Each row is a point on a tangle of strands that fork, close into loops and nearly touch. The rows are in no order.
Points whose rows are less than 69.2 apart are linked; no others are. Some points are linked to none.
fivi: [-16   7  -3 -40  30  33 -23  11  14  16  36   8   5 -10   7 -17 -10  21
 -18  13   1 -36  17]
naf: [ 12   3  -7 -12  -2 -65   5 -32 -41 -10 -14 -46 -15   0 -22 -12   4  26
  -1  -4  13   4  20]
los: [-14 -26 -40  26  -5 -53 -17   2  16  27  -3   0 -31  11  21   5 -12  29
   8  16  21  32  35]
Nazat: [ 34 -14  23   1  10 -15 -17 -22   6  19 -19 -26 -16  -6  -1   8   1 -36
   2  -7 -12   9 -16]
popu: [  1 -18  -4 -35  17  17 -14   4 -22  10  -7  12 -33 -17   2  25 -13   9
  10  12  13  -3  15]
vuget: [-14  30   0   2  15  24   2   3  18 -48 -12   8  46   7 -25   2   5 -17
 -17 -19 -39 -17  -4]
zev: [ 33  27   5 -11 -17 -60  10 -50 -20 -22  28 -33  18  -6  14 -47   2  14
   0 -24  -8   3  18]
vov: [ 10  42  13   4 -18 -35  17 -45 -25 -36  20 -41  40 -13  11 -58   5   1
  10 -19  -8 -19   3]
Zetod: [ 11   1  17  10 -11  48  21  -3  20  10  14  61 -10  14  11  27  -4 -14
  -1  -9  31  15  -6]
mot: [  4  17  12  -3  10  37  26 -29   8 -20 -21  33  -1  10 -21  27  -3 -29
 -12  -5   9  17  10]
fuvor: [ 42 -21  14   5   8 -47 -27 -18  -1  28  -9 -36 -38   6   6  11   2 -12
  13  -7  -6   8 -14]
Kib: [  9  33  -4  15  10 -17 -14 -52  12  -1  -6 -38  18 -22   2 -23 -12 -18
  -8 -13 -16   0   5]
Tedeb: [ 27  -5  10 -49  37  -3 -26  18  -5   7   2 -28  -5  16 -20 -14  -6 -42
 -17 -27 -28 -31 -19]
Kisos: [  6 -10   9  -7  -1  32   1  26  11   7  15  21  -7  -3   1   9  -3   0
  13  -7 -10   8  -9]
babo: [ -4   5 -20 -13   5 -40   4 -23 -40   7 -31 -32 -31  -4 -26   6  -6  26
   8  17  21  -1  26]
zak: [ 12  14  15  22   5  -7  -6 -25  16 -14 -26 -21  27 -17   3   6   0 -55
  12 -13 -19  12 -19]
Vup: [-16  24 -13  38 -31 -14  15   7 -14 -22   9  -8  36 -25   6 -27  -5   1
   2 -26  -8   9 -27]
vibir: [-30 -23 -23  39 -31  -1  14  40  -9  11 -28  35   4  -3   6   6   8  -8
  -4  26  20  29  -4]
kem: [ 10  10  14   6  19  27  44 -20   9 -58 -28  37  -9  36 -10  44   5 -34
 -15 -17  -3  18   1]
zif: [  9  43   7   6 -14 -12  11 -39 -18  -6   1 -48  18 -10 -11 -50   5   8
   6  -4  -9 -23   7]
laro: [-16  -8  -2  12   5  17 -12  -8  20  38  16  12  -5  -5  12   4   1  18
 -12  21  18  -1   3]
dez: [-22 -11 -19  17  -9 -12  10  -2   3  25 -50  15 -17   1 -12   9  16 -10
   9  41  29  18  28]
loti: [ 15 -18  -3 -11  -8  33  15  17  -6   1 -27  49 -22   7   9  33 -15 -15
  16  11   9  29   5]
Luve: [ 21 -10  -6   7  -2 -33 -18 -19   6  31   1 -23 -37   3  11   4 -11  22
  18   0   8  11  12]
Kikag: [ -8 -31 -24  -2   7   2 -30 -12  21  29 -14  11 -31   0  34  43   6  31
  24  42  42 -21  26]
mobor: [ 27  43   6 -26  -9 -10   2  -5 -22 -20   7 -39  15  -3 -16 -52 -22 -12
   5 -35 -30 -26  -6]
Tilur: [ 15  -9  -3 -30  27  23 -34 -14  30  34  27  14 -29 -11  30  22  -9  22
   8   7  21 -22  17]
kifin: [ 33 -12  20 -19  30  -4 -22  -2  -9   2 -11 -20  -9   8 -20  15  10 -51
 -11 -14 -27  -9 -33]
tume: [-40 -23 -14  38 -42 -28   0  32 -19   2  14  -1  20 -11  14 -12  11  13
 -20  -2  13  16 -35]
Kal: [ -8 -17  -7  -9   0  31   1  22  -5  10   2  31 -14 -15   5  22 -10   6
  10  18   8  14  11]
lup: [-13  -8   7 -17  21  42  15  45  34 -31  36  54   9  32  14  22  15   4
 -17 -18 -10 -14 -13]
vokis: [ -5 -19  10 -35  21 -12 -13  17 -34  -9   6 -37 -19 -11 -15 -10  -5  19
   4   8 -11 -12   5]
gop: [  0   1 -13 -26  12   1  -7  -4 -40  12 -27 -13 -34 -17 -21  20 -13  15
  11  17  15  -4  19]
kep: [ -3   4  -2  46 -20 -21  -1 -16  15  17   8 -20  22 -17  17 -17   7 -16
   5  -7   4  11 -14]
gonu: [ -7 -20 -13  -8  26   7  -7 -19  18  24 -15  24 -22   5  11  27  -5  -8
 -17  28  23  27  31]
gak: [ 11   8 -18  24 -32 -69  11 -34  -3   0  38 -13  21   3  23 -36  10  46
  -7 -11  14  22  12]
nov: [  3  29   0 -48  14  11 -10  35  -5 -30  -1 -30  30  17 -28 -38 -16  -9
  -4 -29 -44 -44   4]
nupiv: [ 15  32  18 -27  11  39   3   3  22  -7   6   9  11   9 -24  -8 -11 -14
   1 -25 -22 -18 -11]
vubiv: [  8  10  14  -8 -10  13   4  18  -9   7  14 -13  -1 -16 -15 -12  -8   9
  19 -13 -14  -8 -11]
Lib: [-34 -32 -17  44 -41 -24  -1  35  -9  26   0  20   0  -8  17  -3   6   8
  -6  12  26  22 -16]
libud: [-12 -28  12  19 -10  21  13  32   0 -17 -21  18  14   4  -9  24  21 -14
  13  20 -17  15 -16]
vobet: [ 34  10   3 -41  27  19 -29 -23  11  36  19   5 -34  -7   5   8 -22   4
   0  -5   7 -17   7]
rukir: [ -2 -22 -30  17  13 -24 -23 -13  25  36 -20   7 -27   6  20  16  -8   2
  -5  17  10  33  31]
gipuz: [-20  36 -15  31 -13   1  11  -3  -1 -41  -7 -11  51 -22  -3 -11  -5 -14
   4 -17 -24   2 -20]
Rufo: [-20  -1  -6 -12   8 -11  -5   6 -26   4  10 -25  -9 -16  -6 -18  -9  41
  -1  15   5  -7  23]
lemig: [-22 -25  14 -21  14   9  -4  40 -19 -16  -1 -14  -1  -9 -17   2   4  12
   9  17 -24 -14  -3]
fili: [  3 -12  17   2   6  39  32 -24  19   7  -5  48 -22  23  17  33  -2 -21
   3  17  47  19  13]
bonuv: [ 36  46   0 -35   3  -5 -11 -17 -19   9  18 -35 -18   0 -17 -47 -25   5
   1 -28 -17 -27   9]
pade: [-13  -1   3 -52  36  28 -15  36  16 -24  16   5  20  16 -21  -6 -14 -10
 -17 -13 -33 -27   9]
delen: [-27 -27 -33  29 -15 -20 -21   2  17  41 -14  10 -20  11  28  26  12  41
  16  42  39 -14  18]
dugom: [ 30  -3  13 -20  22  32  29  -4 -15 -49 -30  39 -31  42  -7  53  -4 -24
  -9 -16  -6  11  -7]
zegav: [-37 -23  -2  10   0  25 -11  39   3  12  25  19  13  -6  15   1  10  11
 -18  17   1  -2 -24]
boro: [-12   9   3 -36  31  36   5  39  31 -31  27  32  19  27  -9   5  -1   1
 -23 -26 -24 -21   3]
Rozaf: [-25  -1   3  34 -13  15  15  28   3 -29 -19   7  36  -4 -16  18  27  -5
   3   1 -26  -2 -31]
vudir: [-31 -31  -1  41 -31 -55  12   9 -13   5  -6 -18  12 -11   2  -9  26  18
   7  21  25  14   3]
Paden: [-28   2 -20  18 -14 -15  10   2 -20   5   2 -14   8 -23  -7 -19  -4  24
  -6   9   9  18  13]
Gafeg: [ 12   0  13 -71  40  16 -25  28   8  -6   9  -4   5  29 -18  -2 -10 -31
 -20 -23 -25 -36  -3]
Puz: [ -9   0  22  27 -31  26   6  19   5  19   5  15  11  -1  -3   2  21   3
  12  13  12 -13 -37]
tol: [-13   5 -24  32 -28 -46   6 -14 -15  10  26 -12   9 -10  11 -34   5  39
 -18   1  23  20   8]
dasar: [ 13  -3  18   6   8   9   2 -18  14   3 -24  -6   2  -7  -8  14   6 -42
   0   1  -8  18 -11]
Vok: [  8   6  18  25   0 -12 -11 -10  36   9  17 -26  34 -12  23 -25  11 -31
   7 -11 -22   0 -29]
Lefu: [ 15  21  -2  32 -45 -47  11 -21  -7  -3  45 -11  27  -9  32 -52   7  24
  -6 -25  13   8 -19]
Fofeg: [  4  39   3  -5  -1  45  25  -2   5 -14  -3  29   6   3 -28  16  -7  -1
   2 -15  -5  -2  -3]
miv: [ 34 -15   4 -20   3  33  20  17 -22 -20 -39  39 -28  14  -8  49  -5 -13
  18   0  -3  16  -7]
doda: [-31 -23 -29  28  -7  -4  14  13   4   6 -39  18   8  -9  -5   6  12 -25
 -12  33  13  32  16]
kemuf: [  6   3   7  16  -8  43  36  17  14 -22  -6  61   1  26   5  36   4  -5
  -1 -11   2  20  -9]
letur: [  6  32  10 -34  -7   2   8  26 -26 -28  13 -31  12   3 -21 -49  -9  15
  13 -20 -28 -38   1]
taf: [ -6 -13  18  43 -35  -6   4   9   9  43  -7   8  -3  -1  10   5  16   1
  20  20  22  -1 -18]
loka: [ -3  -6   8  -6  28  30  14 -35  22   6   4  37 -23  15  10  23 -10 -26
 -28   7  36  27  26]
gubop: [-19 -29  -1  43 -34 -35 -14  11  11  45  -2  -3 -12  10  26   8  19  27
  17  31  30 -10   0]
ves: [ -1   9  -2  21 -34 -34  17   6 -17 -19  38 -15  31 -17  16 -44  -2  10
   5 -26  -7  10 -18]
zegev: [ -2 -31  10 -12   8   9   3  29 -22 -13 -26  -4 -12  -4 -14  22   5 -15
  14  17 -20  11  -5]
Sabu: [  6 -15  -9 -12  17   1 -36 -16  23  34   8 -10 -30   2  24  27   3  40
  21  21  19 -27  11]
tolop: [ 41  19  -6 -15 -13 -73   9 -57 -31 -22   9 -38  -2   8  -7 -23   7  32
  -4 -14   5   9  24]
pura: [-29 -25  11 -11  14  40   0  37  22  -9  35  39  10  10  20  19  19   3
 -10  14   4 -16 -20]
ziriz: [-10  11  12  19   6  28  21  -3  17 -42 -20  16  33   6 -23  28  22 -24
  -4  -4 -24   0 -14]
mabu: [-35  -8  -7  26 -15   5  -2  29  -8   0  22  -8  25 -13   4 -17  10  11
 -21   4  -9   2 -32]
bap: [ 11   3   2  43 -18 -30  -8 -25  24  32   2 -24  -8   1  14 -10   4  13
  12   6   8   8   2]
fika: [  7 -41  -5 -33  33  18  -4 -14  -6   3 -24  35 -37   9  22  40  -8 -21
 -16  26  26  23  26]
Bozur: [ 34  24  -2 -33  16   8 -22 -21 -11  20   9 -15 -34  -8 -16 -14 -32   2
  -2 -16  -6 -12   4]
pego: [ -5  33   0 -10   5   6 -10  12  -2 -47  -8 -28  47   1 -25 -24  -4 -17
  -3 -26 -47 -33  -1]
milir: [ -2  29   5  -4  -2  16   0  -9  -6   4   9 -23  10 -14 -15 -34  -8  12
  -1  -3 -12 -18   1]

A tip is a point with one link. Name the tips that can be reached along the links from each point below, in the order of the rows.
popu => nupiv
pura => zak, dez, Vok
nov => gipuz, Puz
gonu => los, kemuf, fika

A fork is a point with three links, a tip a point with one. Leave the first point through the second and follow the links. Name the first fork or tip that comes.
nov, pego => gipuz
Lefu, gak => Puz
milir, zif => Kal
mabu, zegav => Nazat
kifin, Tedeb => dez
